Each row is a point on a landscape with many valleys, with its height.
From any point a ball takes the steepest step (drop divided by distance) to one of its 2 nearest points. It stops when none of these is lower. Distance is the straight distance between rows; heights are no part of it.
Gubu (h 536): [142 133 148 153 105 119 121 131 115 149 174 107 176 138 171 122 164 115
 106 145 163 191 124 111 173]
dapim (h 332): [ 99 127  78 163 151  84 121 142 189 175 123 115 155 103 121 125 162  82
  98 166 119  96 141 117 146]
mibu (h 877): [150  96 128 203  93 133 130  94 115 124 141 118 186 136 115 185 119 152
 155  90 179 149  88 128 171]
peri (h 848): [ 85 131 105  99 153 114 151 130 123 106 100 157  73  89 102 119 117 139
 129 120  73  76 128 134 124]
fura (h 110): [107 128 177 173 153 142 117 120 117  97 158  96 135  79 141 113  66 143
 120 113 160 195 136 170 141]
mos (h 558): [ 91 126 124 120 159 163 127 127 110 108 121 107 127 139  70  75 112 125
 135 159  94 134 126 159  70]
Pibat (h 797): [102 147  89 137 188 174  61  99 133 120 136  72 139 142 135 129 110 128
 137 144 147 128 139 146 144]
niz (h 470): [176  87 109 140 124  91 148 165 124  88 146 131 117  63  79 122 130 128
 119 137 148 117 110 194 143]
lonab (h 902): [159  77 161  78 119 110 111 115 110 149 107 143  54  96 157 155 105 128
 140 135 125 127 118 153 148]
gezup (h 733): [141 145  69 189 132 131 141 137 162 184  93 149 152 121 173 157 129 103
 134 127 136 101 157  76 121]
zug (h 252): [124 107 135 130 155 139  83 115 144 134  98 137  93 131 153 146 108 145
 150 189 155 129 152 163  95]
gizi (h 893): [129  88 150 185  67 125 133  74  99  69 143 127 182 138  98 151 132 168
 141  65 137 141 145 132 185]
kek (h 368): [154 130 129 148 106 136 114  94 132  59 110 105 142 129  71 146 150 175
  90 126 173 141 131 190 101]
mobim (h 467): [100 121 122 164 101 106 172  67 107 109 132 150 175 148  73 115 151 153
 100 104 126 121 150 149 129]
zir (h 451): [132 143 105 177 190 141 151 170 126 164 125 158 170 141 119  78 123 119
 136 147 146 159 169  79 125]
gimub (h 235): [128 114 106 137  71 124 112 134 131 127 121  80  90  95 177 152 126 125
 146 182 119 107 104 173 107]
tegud (h 525): [ 78 177 117 134 164 109 108 151 114  96 175 150 107 140 117 114 117 115
 121 118  82 147 150  96 202]
batef (h 377): [120  89 121 132  82 167 173  62 108 132 100 127 154 129 134  96 119 169
 143 100  87 105 135 148 116]
kome (h 247): [104 146 189 131 128 140 109  71  99 107 161 107 144 156 140 129 130 162
 130 100 126 154 168 160 115]
pemef (h 281): [158  84 129 109  41 138 146 121 124 172 101 106 141 115 106 142 123 107
 151 172 118 118 109 134  75]
Sasu (h 373): [149 120 150 161 183 112 152 135 121 109 143 162 192 143 131  93 106 173
 169 113 165 109 133 105 169]
fom (h 400): [ 93 157 168  62 147 118 135 157 147 120  93 187  58 152 148 165 121 140
 151 118 100 101  96 103  98]
Lidi (h 721): [118 107 177 113 121 124 174 109 113 128 117 136 156 170 117  57 125  90
 104 104  98 162 147  51 158]
Vufol (h 500): [161 117 125 118 197 127 126 156 133 156 146 135 180 119 116  79 171 127
 114 149 162 135 153 113 135]
Ton (h 534): [130 116 143 134 187 128 147 152 134 174 161 126 176 101  99  84 135 124
 144 152 141 110 152 163  98]
fep (h 310): [135 182 145 111  77 121 173 119 138 155 128 120 159 181 135 134 135  69
 139 112 103 114 114  69  84]
pasi (h 878): [ 86  92 169 130 130 126 148  65 110 147 113 116 113 113 108  91  95  99
 143 118  74 118 159 135 130]
mor (h 609): [112 120 176 186 178 114 143 153 150 148 108 157 111 101 163 107  78 100
 168 143 126 172 130  84 103]
dobam (h 102): [ 99 124  62  81 150 144  96 182 180 120 106 140  81 145 154  90 164 129
  94 178  94  77 168 153 128]
Fopom (h 598): [136 137 135 113 108 175 167 134 120  56 106 101 138 162 140  86 144 184
 138 125 149 114 110 186  91]
buk (h 663): [110  94 153 116 126 131 130  66 118  70  82 107 139 182  92  98 129 141
 101  78 124 125 136 108 143]
nezo (h 793): [136 110 145 107 152  99 141  87 111  85 109 127  93  89 153 117 126 148
 149  77 107 101 158  88 188]
moso (h 637): [122 104 162 144 161  88 127 129 155  61 104 117  88 111 136 130 142 158
 128 115 158 133 139 158 130]
ralog (h 768): [166 149  94 129 143 155  80 175 153 200 125 191 124 143 149 153 143  67
 124 149 131 113 182  47 127]
Taz (h 564): [122 103 128  91  91 169 124 134 119  75 108 105  99 135  67 100 113 131
 146 158  98  99  92 188 100]
nogil (h 343): [120 108 185 143 105 106 177 135 139  80  92 139 126 169 113 105 140 117
 138 100 125 122 119  89  82]
nila (h 34): [ 92 138 177 194 157  96 126 125 122  54 133 116 130 113 137 133  71 190
 127  97 159 200 138 144 144]
Sebop (h 392): [144 130  94 123  87 174 163  86  87 150 123 136 112 120 143 115 145 156
  92 114  95 133 150 136  86]
kika (h 439): [129 133 169 103 123 122 114 106 126  73 142 104 163 181  92 119 124 139
 166  67 134 110  88 149 167]
Tife (h 313): [108 128 143  80 153 121 133  84 159 176  96  77 115 142 152 107 117 107
  99 126 103 119 117 137  87]
ruz (h 381): [137 126 146  65  49 121 141  95 105 176 164 105 161 136 124 136 137 128
  94  91  87 129  82 157 159]
fefi (h 109): [145  87 102 107 151 144  52 152 177 197 143 120 152 137  71 154 174  61
 105 193 178 108 146 113  80]
Gufa (h 201): [ 94 153 110 179 185 108 126  89 159 142 114 143 150 136 144 152 121 170
 141  97 127  88 156 108 160]
mogut (h 569): [122  94 152 140  86 120 121  87 108 118 138  93 131 117 187 124 130 114
 103 134 138 166 146 140 160]
Bitu (h 443): [108 178 119  71 177 151 124 169 139 140 101 171  73 142 137 160 104  88
 180  97  88  78 129  78 107]
Lapop (h 824): [139  97 148 110 229 126 104 139 154 115  99 126  92  90 138  90 106 110
 144 110 130 101 182 105 124]
kibis (h 295): [121 133  72 122 194 100 133 147 191 179 119 138 163 123 141 105 137 112
  88 134 126  79 141 115 178]
Ren (h 679): [101  72 156 139  72 161 156 114 105  77 111 142 150 171 141  81  91 117
 141  80 101 161 104  92 200]
Visun (h 494): [166 114 107 135 105 140 120 153 109  94 150 100 142  86  88 110 136 105
 145 161 148 132 118 189 105]
peloz (h 585): [160 139 116  96  83 192 124 121 102  86 120 120 112 143 136 140 141 183
 132 145 140 124 116 190  85]
medu (h 282): [156 137  88 186 136 134 100 124 111 136 172 120 114  78 120 166 173 105
 135 133 146 128 200 137  95]
rivop (h 551): [ 96 129 121 147 157 124 135 192 100  53 146 157  73  94 124 138 104 139
 142  88 120 174 131 114 170]
fibor (h 829): [132 125  95  66  95 119 108 107 128 135 170  79 152  80  58 160 165 123
  87 174 130 112 107 215 123]
Tur (h 678): [143 130 187 119 133 159 154 159 128 114 135 124 172 178 163  79 110 136
 164 137 149 142  97 108 141]
bameg (h 546): [118 184  95 123 147  97 103 144 128 108 174 111 113 118 140 149 144  98
 113 110 109 114 126 114 183]
bonav (h 572): [103 118 110  47 105 134 119 134 155 116  85  97  86 115  71 128  92 127
 131 161  73 102  66 158  90]
nagu (h 329): [113 162 111 149 154 113 156 181 153  99 117 131  89 129 166 102 131 111
  91 108 114 156 135  65 125]
Mar (h 99): [151 133  92 132 136 133 115 156 149 113  97 137  89 128 179 130 185 166
  78 151 157 111 164 166  78]
nebi (h 344): [159 127 134 191 100 124 121  83 107  60 126 124 152 123  91 183 140 178
 158 142 184 132 163 175 110]
Tobo (h 274): [175 137 121  95 156 119 152 167 144 117  86 146  73 117 170 145 146 127
 115  88 138 106 101  97  96]
Sureg (h 486): [111 109 154 142 119 113 133  83 121 137 140 122 192 158 104 113 157 146
 129 144 164 134 118 164 138]
ravur (h 334): [126 183 151  82 118 112 137 146 136 162 149 120 164 175 110 136 181  80
 129 145 126  99 111 104  80]
sonen (h 418): [184 104 101  67  98 123 138 130 101 191 151 135 159 135  91 111 171 110
 107 134 140 103 122 128 116]
pase (h 260): [119 146 173 130 160 112  97  80 124 116 130 117 121 156 182 142 163 160
 116 112 134 125 183 139  91]
dek (h 279): [139 146 169 152 125  99 145 125 153 188 120 145 111 125 157 182 118  73
 130 132 125 131 128 114  84]
dima (h 145): [158 111 105 147 182 113  74 156 144 164 152 160 150 138  50 149 173  90
 102 161 179 123 173 137 108]
Fetar (h 701): [128  95 162 158  99 116 166 115 122 111 135 125 191 162  91  65 120 110
 128  70 132 158 113  71 186]
futek (h 616): [125 110 122 124 157 122 133 117 119 191 108 170  99 108 106 123  84 140
 117 148 115 148 115 151 138]
mus (h 291): [108 126 151 145 194 135  96 155 131 125 138 170 121 181 125  83 138 138
 134 168 125 143 189 124  94]
kob (h 421): [153 112 158 129 137  93  89  79 124  93 127 114 142 155  87 165 127 147
 138  82 189  98 106 142 172]
Gelek (h 64): [119 117  93  55 103 140 131 129 135 135 106 115 102 111 156  87 165 145
 104 190 103  98 159 168 138]
Solen (h 414): [129 167  91 188 145 141 129 195 136 124 139 113 104 119 185 124 144 114
 103 144 130 169 148  97  95]
muve (h 342): [122 147 132 142 193  75 154 181 139 102 142 182 115  98 146 120 129 168
 112 124 125 134 133 154 148]
lin (h 837): [117 103 120 102 187 127 132 153 147 126  87 139  69  92  87  99 112  91
 117 124  94 107 140 116  82]
begi (h 819): [156 134 114  87 116 170  82 102 120 135 158  55 144 105  71 148 161 108
  87 160 160 162 120 196  86]
fil (h 664): [152 142 109  89  81 115 119 122 147 178 107  80  87  93 149 165 108  99
 107 104  97  90  95 124  67]
vared (h 399): [138 146 129 114 171  82 148 172 146 130 135 155 100  80 124 119 164 128
  92 117 123  88 141 177  87]
lepef (h 754): [159 151 106 128 140 113 121 145 146 172 110 174 134 148 163 123 163 111
 120 113 131  89 176  47 146]
Zeg (h 335): [ 95 141 107 144 172 114 116 138 131  79 119 185 115 162  57 127 129 153
  97 130 132 155 112 124 143]
Famun (h 246): [117 156  93 122 133 141 160 151 143 111  78 175  70 153 166 114 118 120
 119 129  84 136 122  54 131]
dimu (h 366): [127 155 108 113  89 116 140 127 148 183 155 104 207 167 125 159 180  96
 115 160 145 119  73 115 114]
depi (h 286): [111 153 174 111 172 114 138  89 147 134 121  99 124 172 173 113 133 123
  86 117 138 144 141 114 118]
Das (h 620): [137 138 133 157 131 112 142 169 105 105 154 180  96 105 116 128  83 104
 106  82 116 191 103  78 191]
rivi (h 851): [171 101 146 119 117 107 114  97 144 144 153  80 186  91 107 176 158 110
 160 124 171  86  92 171 104]
fosuv (h 613): [111 113 148 143 128 140 164 111 142  83 106 109 123 119 160 113 115 179
 155 126 151 121 114 180 112]
tase (h 384): [160 123 124  44 104  96 122 177 163 137  98 126  68 143 134 149 130 106
 139 139  95  77  58 102 111]
Befo (h 838): [167 150 110  54  76 124 104 150 111 151 162  92 128  98  57 159 127 136
 124 143 126  96  74 197 101]
gomo (h 807): [117 151 106 130 143 173  68  96 132 107 153  62 169 148 100 135 145 112
  85 163 174 166 125 161 108]
ponal (h 482): [150 149 121 149 103 129 148 173 146 153 135  96 138 141 203 105 169 110
  89 160 134 164 123 110 118]
Suga (h 293): [156 112 143 117  51 140 142 105 114 171 114 122 152 165 126 139 135  78
 141 142 122 124 100  83 101]
zer (h 886): [122  91 106 147  69 134 136  77  83 178 166 125 162  96 112 136 168 104
 135 180 105 121 166 143 133]
budu (h 266): [143 122  85 169 167 129  51 170 161 132 164 136 100  92 122 157 158  93
 131 154 147  88 207 154 128]
ris (h 811): [142  82 134 140 186  96 132 128 145 104 106 124 115  83 169 101 125 107
 158 107 120  87 186  74 167]
Rudu (h 275): [109  96 130 135 199 131  81 147 160 122 114 140 110 168 144  96 128 161
 140 203 176 142 172 150 140]
lasar (h 610): [139 134 156  94  94 117 133 161 126 143 123 134 115 153 109 156 109 146
 138 159 140 117  51 173  84]
lelu (h 401): [155 107  99  56  62 129 140 100 108 196 166  97 184 129 101 129 173  80
 111 144 105 121  92 112 156]
kifo (h 455): [200  96 123  81 106 118 149 174  95 135 140 151 111 127 120 104 144 138
 124 143 136 117 105 127 147]
vug (h 245): [116 150  94 148 198 100 117 107 166 159 134 112 184 130 147 117 118 146
 106 114 148 116 159  96 180]
gatud (h 881): [108 124 139 153  86 111 146  90 105 177 142 142 118  99 126 147 114  95
 163 148  88 121 170 124 134]
mipod (h 529): [141 152 107 187 114  93 157 161 149  97 148 106 143 105 145 145 147  94
 141 127 120  97 132 122 108]
gol (h 422): [135 109  96 144 124  68 163 137 138 146 129 133 162  83  84 105 140 111
 108 132 135 112  92 157 168]
tipak (h 192): [137 147  81 166  72 151 104 128 123 151 137 110 149  99 151 185 148 134
 157 202 149 113 130 164  94]
Tubi (h 445): [141 132  70 171 113 140 146  78  95 132 139 108 182  97  75 132 171 140
  90 102 154 123 142 127 125]
nugif (h 228): [169 139 121 103 162 151 147 126 102 116 137 138 128 148 116 105 154 142
 110  79 114 124 141 110 129]
rufa (h 124): [104 150 160 163 158 107 117 140 136  87 138 157  92 126 194 151 116 203
 123  99 172 185 136 111 133]
Zibe (h 206): [ 79 144 162 180 103 131 175  78 135 135 122 127 179 178 169 105 103 150
 123  95 125 176 138  93 131]
zaze (h 889): [144  93 168 114  76 112 151  90  96 150 148 151 107  94 134 137  96 140
 154 127  94 114 135 177 154]
Fori (h 471): [ 99 108 137 169 128 138 158 134 112  12 113 137 136 135  88 120 108 165
 170  55 126 125 124  90 165]
nir (h 704): [124 123  91 125 129 147 133  85 140 185 123  92 155  90 149 135 110 150
 121 139 145 114 114 161 130]
giv (h 269): [120 161 100 132 168 104  84 149 134 129 128 183  93 125  47 176 124 136
  90 131 141 117 109 158 129]
zodof (h 512): [107 155 119 145 156 148 130 133  99 148 145 158 133 128 127  99  81 107
 150 126  93 169 166  66 204]
Vapez (h 669): [114  84 174 128  82 181 119  84 118  85  89 121 128 191 140 115 118 159
 134  60 128 148 113 108 152]
vilas (h 498): [ 77 141 103 164 103 173 150 137 105  50 115 108 122 159 159  85 121 175
 124 113 126 164 136 112 154]
Fad (h 860): [173 121 138 162  94 122 145  97 132 136 145  73 203 115 137 161 136 114
 159  82 167  99  81 132 134]
zegev (h 538): [146 131 126 132  72 139 183 140 101 121 159 128 176 124 136 109 161 129
 124 122 118 113 110 158 136]
tid (h 139): [117 118  76 117 114 156  68 118 141 200 138 101 163 113 100 173 179  86
 125 198 132 116 149 131  77]
Bibiv (h 222): [154 153 133 131 146 116 137 185 116 101 166 140  92 111 155 124 138 148
 120 144 158 159  99 168 143]
mulu (h 386): [127 163 137 103 146 157 119 185 114  54 103 138  81 171 147 142 141 155
 146 117 149 122  90 106 113]
goseb (h 690): [169 153 149 157 129  88 151 160 100 154 160 160 118 110 112 153 114 111
 118  90 146 144  96 118 168]
Mif (h 352): [ 85 142 163  95 168 120 130 163 133 112 104 184  34 119 138 150 120 163
 139 140 105 153 124 166  84]
Vule (h 230): [ 69 142 183 169 159 135 136  89 126  86 141 127 168 167 131  98  93 170
 139  91 120 157 155 111 106]
vumem (h 202): [104 150 189 135 104 101 134 116 115  58 143 152  93 147 163 172 133 145
 149  61 125 130 131 104 137]
rit (h 322): [138 158 137 148 143 109 112 187 128  74 138 139 108 155 132 153 120 136
 148 128 166 131  87 128 143]
rutom (h 868): [ 94 133 134 111 123 147 113  86  82  90 171  93 132 138  77 106 124 126
 109 102  86 134 137 147 187]
vas (h 582): [133  90 125  32 133 161 119 165 118 129  82 146  45 115  89 118  80 146
 159 141  87 111  95 153  96]
Vum (h 396): [155 110 147 107 132 114  93  99 118  93 109 141  95 160  81 171 123 159
 121 126 170 135 113 169 107]
tos (h 604): [139 124  74  47  88 144  78 144 116 164 139 135  77 113  91 133 128 136
 112 165  76 103 145 157 102]
Til (h 649): [143 123  91 147 109 151 116 148 100 159 122 125  82  93 129 142  87 133
 115 156 127 171 120 158 135]
mizin (h 543): [139 126 170 161 160 102 117 123 130 194 164 148 162 119 168 140 129 135
 168 148 154 127 169 115 152]
fofo (h 856): [105 147 102 130 130 118 129 101 119  81 124 148  82  80  90 156 129 160
 123 125 106  96 142 182 116]
remul (h 480): [112  95  96 172 166 177 121 134 110 139 118 109 164 151 136  72 113 143
 131 169 154 157 155  99 158]
rulub (h 845): [180 113 152  86  72 120 137 116 103 129 151  93 172  86  80 150 145 136
 155  97 131  74  87 201 109]
Gepe (h 519): [150 142 133 155 156 104 112 112 156 210 150 150 189 110 173 178 178 113
 138 135 188 118 156  97 147]
Siked (h 430): [147 164  82  89 131 181  98 183 102 102 128 149  78 166 140 128 130 123
 143 116 121 117 126  98 119]
burir (h 333): [137 167 149 143 102  83 122 128 141 143 134 119 101 127 137 188 154 110
  92 123 145 130  96 145  76]
Gabo (h 575): [129 165  92 119 117 134  95 154 121 159 169 117 140 132 109 154 140 106
 110 160 124 121 115 144 157]
kigo (h 593): [106  97 106  64 121 147 113 142 115 158 104 167  53 104  97 105  90 167
 117 168  90 140 135 158 116]
nok (h 493): [182  65 163  90 105 144 158 154  86 104 111 136 125 126 101  63 116 107
 143 112 133 138 108 132 142]
vop (h 674): [135 148  93 127  64 109 144 155 160 179 109 135 154 125 154 182 124 141
 137 166 132 102  56 138 127]
Reri (h 134): [ 84 133  94 121 180 123  88 154 181 136 110 142  86 145 158 126 124 122
 111 166  95 122 166 114 154]
Vuku (h 454): [ 94 108 184 137 117 147 132 126 113  42 124 121 146 143  83 111  80 149
 177  63 113 119  86 133 160]
Vik (h 691): [ 78 147 184  59 137 119 162 119 145 161  86 166  93 140 140  97  69  60
 145 118  83 142 101  62 165]
kolot (h 178): [ 74 155  96 121 166 131 118 199 188 120  88 193  57 144 177 134 128 109
 120 148  99 112 148  67 142]
zegi (h 302): [154 117 134 125 162 132 163 171 111  96 134 166 148 138 109  60 133 154
 139 102 131 142 136  92 179]
Girok (h 643): [127 142 179 129 145 145 154 135 123 178 124 157 124 110 125 108  47  83
 181 130  97 134 125 101 107]
bopu (h 101): [112 143 172 103 148 138 126 144 105 109 155 115 100 113 137 101 100 130
 112 108 127 183 102 151 135]
tem (h 662): [105 144 160  51 117 132 165 153 126 165 110 173  64 126 158 125  73 113
 126 122  82 157 102 106 158]
medil (h 660): [117 128  96 140 181 125 126 103 150 199 116 135 141  98 109 112  82 147
  74 136 145 156 104 182 127]
vinu (h 453): [139 119  79 125 122 175 118 150  94  77 114 128  67 153 115 111 140 137
 135 143 118 149 149 114 128]
duk (h 579): [154 119 166 119  72 119 167 120 108 140 160 117 112 102 202 118 151 104
  98 103 112 158 136 118 149]
luno (h 199): [147 129  86 129 165 126  58 161 159 123 114 149 102 127  65 147 141 128
  80 153 167 123 135 163  83]
bagu (h 341): [137 146 107  57 138 124 152 172 163 143  54 133  80 125 147 117 148 129
 102 111  98  81  79  98  94]
Vipi (h 710): [132 154  89 146 120 129 141 129 158 169 113 136 159 158 188 156 130 144
 155 144 121  72 103 107 120]
Zur (h 193): [156 106 120 114 155 128 109  98 101 149 117 139 116 125 101 122 143 108
 133 139 112 101 171 108 117]
roto (h 513): [ 89 112 143 144 113 157 137 108  90  26 149 116 132 140 134  86 134 188
 127  95 120 167 171 151 154]
Fod (h 517): [157  80 154 122 101 175 124 114 103 134 138 113 153 130  90 104 101 125
 166 133 157 153  84 150 143]
dabub (h 402): [111 153  99 152 118 132 133  85 146 203 144  99 215 129 111 172 174 124
 106 128 162 121  82 148 106]
Kosi (h 158): [110 143  85 112  80 176  90 112 117 174 166  82 147 121 105 151 143 119
 154 210 104 115 113 162  68]
Numoz (h 361): [134 118 143  47  64 139 125  97 111 144 136  95 126 156 107 118 123 157
  77 125 111 146  75 193 114]
dil (h 634): [127 124 131  92  98 130 148 131 129 155  99 141 109 137 134 147  76 115
 139 113  86 133  66 100 154]
Zaga (h 227): [110 131  99 178 111 137  61 126 140 120 126 111 127 136 136 171 117 128
 152 224 159 142 154 158 124]
Vud (h 638): [153 111 121  83  70  96 120 159 149 184 109 161 114 151 149 164 110 142
 158 200 120 107  69 151 126]
Lolas (h 511): [122 139 102 188 126 117 120 178 130  77 152 104 142  99 112 114 133 110
 159 180 130 108 138 167 127]
Bozi (h 203): [ 87 170 197 152 148  87 132 146 128  43 153 141 106 139 185 141 130 162
 140  97 121 172 157  60 142]
gido (h 264): [166  84 117 121  47 101 107 120 146 146 112  93  97 106 125 182 129  88
 133 171 144 106  90 150  94]
kerib (h 442): [134 108  98 152 125 129 110  71 143 196 142 114 192 102 108 189 190 136
 110 150 206 158 113 143  97]
mafe (h 770): [153 114 129 126 126 156 163 120 112  91 117 121 107  79 189 102 108 168
 154  70 119 108 145 133 172]
Riz (h 495): [135 110  88 135 158 157 115 135 103 165 145 137 161 117 140  84 101 128
 172 157 118 139 148 111 190]
lodav (h 168): [ 91 131 140 197 103  99 157 114 134 128 124 116 175 155 136 135 130 116
 130 142 115 164 134  83 136]
keli (h 532): [137 120 152 166  93 151 145 108 108  56 140 124 141 128 158 103 143 191
  95  95 149 192 149 168 118]
pogi (h 370): [136 156 114 134 133 106 137 149 147 144 148 120  94  98  86 150 164 108
  99 121 129 112 123 163  50]
pofi (h 753): [121 140 180 110 170 139 128 167 128  96 118 133 108 141 172 113 103 103
 168 102 120 146 127  37 171]
dinib (h 416): [126 136  99 183 162 121 134 151 115 132 151 189 171 162 101 103 137 176
 151 143 161 128 162 114 129]
beve (h 633): [161 123  51  93  88 167  82 123 129 187 124  88 109 127 145 173 118 103
 113 141 125 130  84 103 138]
fim (h 487): [132 167  88 124 166 112  92 120 172 163 119 141 154 147  99 179 147 186
  88 144 167 104 100 186 109]
lema (h 661): [127 135 214 140 126 134 169 157 116 131 126 157 145 147 141 119  68 134
 204 116 121 137  88 123 106]
kon (h 720): [102 149 180  98 185 111 126 106 155 136  96 142 117 124 161  95  65  88
 164  93 106 125 119  70 172]
kuzi (h 417): [137 172  68 139 109 163 142 104 102 162 136  97 141 110 105 129 142 109
  76  91 104 145 136 119 109]
Faz (h 863): [118 149 128 109  81 134 132  89  92  93 165 126 119 120  81 154 129 132
 112 127  99 124 143 195 137]
tiku (h 570): [133 117 144 194 193 125 122 137 146 174 127 136 140  88 156 128  77 135
 165 136 152 146 160 116 143]
Keta (h 504): [ 79 120 136 140 157 116 156 170 112   4 134 154 105 115 114  97 111 175
 130  58 119 161 148  52 174]
Vosa (h 369): [136 109 101 181 161  76 153 122 146 143 117 121 144  94  95 100 128  88
 111 130 124 115 139  84 153]
pema (h 239): [118 155 172 190 142  87 100 128 157 179 143 118 151 129 157 167 125  48
 145 150 136 147 149  76 106]
gika (h 419): [151 116  71 120 129  91 103 123 177 177 112 149 150 134 110 180 153 139
 111 138 146  65 103 147 141]
pafum (h 157): [115 167 139 155 141 108 134  94 105 111 141 153 113 154 137 171 110 151
 149  69 124 124 146  97 134]
zolu (h 789): [106 134 128 163 199 144  79 103 139 110 147  58 148 123 173 115 109 107
 140 122 145 139 175  85 139]
guka (h 565): [156 122 103 108  52 157 125 136  97 123 147 112 170 152 136 145 164 159
 120 163 159 144 107 164 116]
maki (h 475): [ 91 130  97 131 121 193 166 175 102  74 106 153  77 126 154  98  99 166
 158 128 114 153 127 118 127]
dofu (h 552): [137 140 156 152  92 133 159 129 117 107 148  93 113  84 168 119 142  83
 145 109 119 131 134 113  87]
git (h 891): [139  73 119 168  45 129 158  69  89 130 135 137 171 120 101 144 130 131
 156 154 124 131 133 151 153]
lugi (h 298): [118  93 132 114 182 135 117 156 148 148  73 166  46 124 147 130 127 144
 111 156 139 163 145 146  89]
dife (h 709): [ 85 165 174  85 107 141 177 108 134 143  91 160 129 179 154  84 109  86
 120  94  77 159 122  57 162]
nipo (h 339): [133 119 147  47 106 113 126 108 139 132 122  65  94 116 140 122 149 121
  72 122 110 132  85 177  94]
deba (h 655): [108  90 160 137 137  87 114  71 146  73 119  97 116 137 106 114 150 138
  96 119 126 134 175 121 143]
fev (h 899): [ 98  73 164 174  60 159 132  68 109  58 129 153 162 159  86 128 108 185
 130 102 135 144 139 183 158]
Ponad (h 173): [128 121 141  85 148 135 109 106 126 147 115 115 149 144 131  89 126  63
 164 132 122  88 148  78 138]
Fut (h 526): [138 133 114 184 126 130 128  94  87 122 162 148 148 128 131  98 118 128
 131  93 108 160 191  74 198]
zev (h 186): [155 117  91 138 135 108 117 149 171 123  85 123  62 116 182 160 177 118
  72 126 152 116 135 113 104]
gev (h 549): [114 132 162 112 158 155 144 120 132 151 154 109 173 108  93 100 118 131
 137 154 124 125 110 203  61]
Tane (h 312): [ 87 134 163 168 175 107 141 149 137  98 114 156 121 156 102 116 129 124
 140 141 118 131 149 113  71]
mede (h 510): [114 122 141 138  92 134 158 116 121 157 177 108 220 100 123 118 156 138
 126 159 156 126  88 174 166]
pon (h 156): [ 92 126 116  97 177 116  78 107 142 139 102 116 108 156 142 128  99  91
 151 157  99 101 151  69 161]
beri (h 556): [126 115 176 167  60 150 159 127  92  71 140 152 128 145 139 148 124 178
 119  77 127 173 112 158 107]
vetat (h 873): [109 121 169 101 121 132 138  76  91 149 167  93 137 100 103 101 125  82
 129  92  58 121 155 121 151]
zedig (h 737): [147 138  88 134 131 153 171 104 117 140 130  93 133  62 167 108 114 196
 122  86 140 133 132 162 141]
vin (h 11): [153 113 101  97 124 142 120 137 133 113 102 118 133 119 161 100 184 176
 105 197 149 114 168 190 105]
bovip (h 545): [136 127 129 155 104 145 134  98 102  92 155  94 161 118 151 111 107 123
 142  47 102 136 166  79 211]
goza (h 365): [131 115 146 115  79 138 194 104 127 116  84 122 147 153 114 106 132 140
 119  71 101  88 111 141  78]
zod (h 485): [149  91 112 167 137 104 124  85 144 191 114 120 182 125 146 160 167 126
 108 140 184 149 145  95 141]
Bozu (h 248): [137 122  87 168 172 131  77 177 162 162 132 191  82  93  97 149 129 124
  99 141 151 102 196 160  95]
sidas (h 208): [ 95 157 131 195 140  97 102 132 142 126 139 129 131 157 121 138 136  64
 114 138 108 154 160  47 120]
Lof (h 651): [165 122  83  69  89 118  95 133 144 185 120  86 116 110 143 175 125  62
 135 135  96  78 108  87 108]
saru (h 605): [122 150  82  94 130 133 104 146 139 152 120 110 118 148 135 145  84 110
 126 157 109 122  64 123 164]
bineg (h 775): [128 160 166 123 196 137  95 133 137 104 114 108 121 137 211 119 104 106
 172 113 150 149 153  60 126]
bilo (h 311): [135 146  96 222 129 141 109 123 107 115 143 133 127 107 129 177 133 159
 144 134 170 141 161 139 118]
seve (h 472): [128 167 159  38 146 147 147 168 113 143 115 172 104 133 125 105  86  72
 192 119  67  94 125  62 108]
Vig (h 382): [136 136 121  89 113  65  98 128 165 182 129 128 113 158 132 185 169 116
 102 141 133  81  94 159 118]
tef (h 581): [153 108 156 127  61 135 146 147 113 119 127 129 106 144 134 145 100 146
 135  88 124 159  67 163  99]
lasi (h 699): [126 166 173 133 146 108 164 161 151 141 149 130 204 184 138  87 116 125
 131 110 162 134  74 107 129]

For each start below, name the point where the ball stops.
sonen => lodav
dofu => pafum
pasi => futek

Call two points neighbours if one is among the 2 nearest of the other. Go from one point of each pair to the other, from neighbour to neighbour, staying as low as possible. Name the highest point that can't be avoided.
nila, lodav => vared
pafum, nila => Bozi
nila, bopu => fura
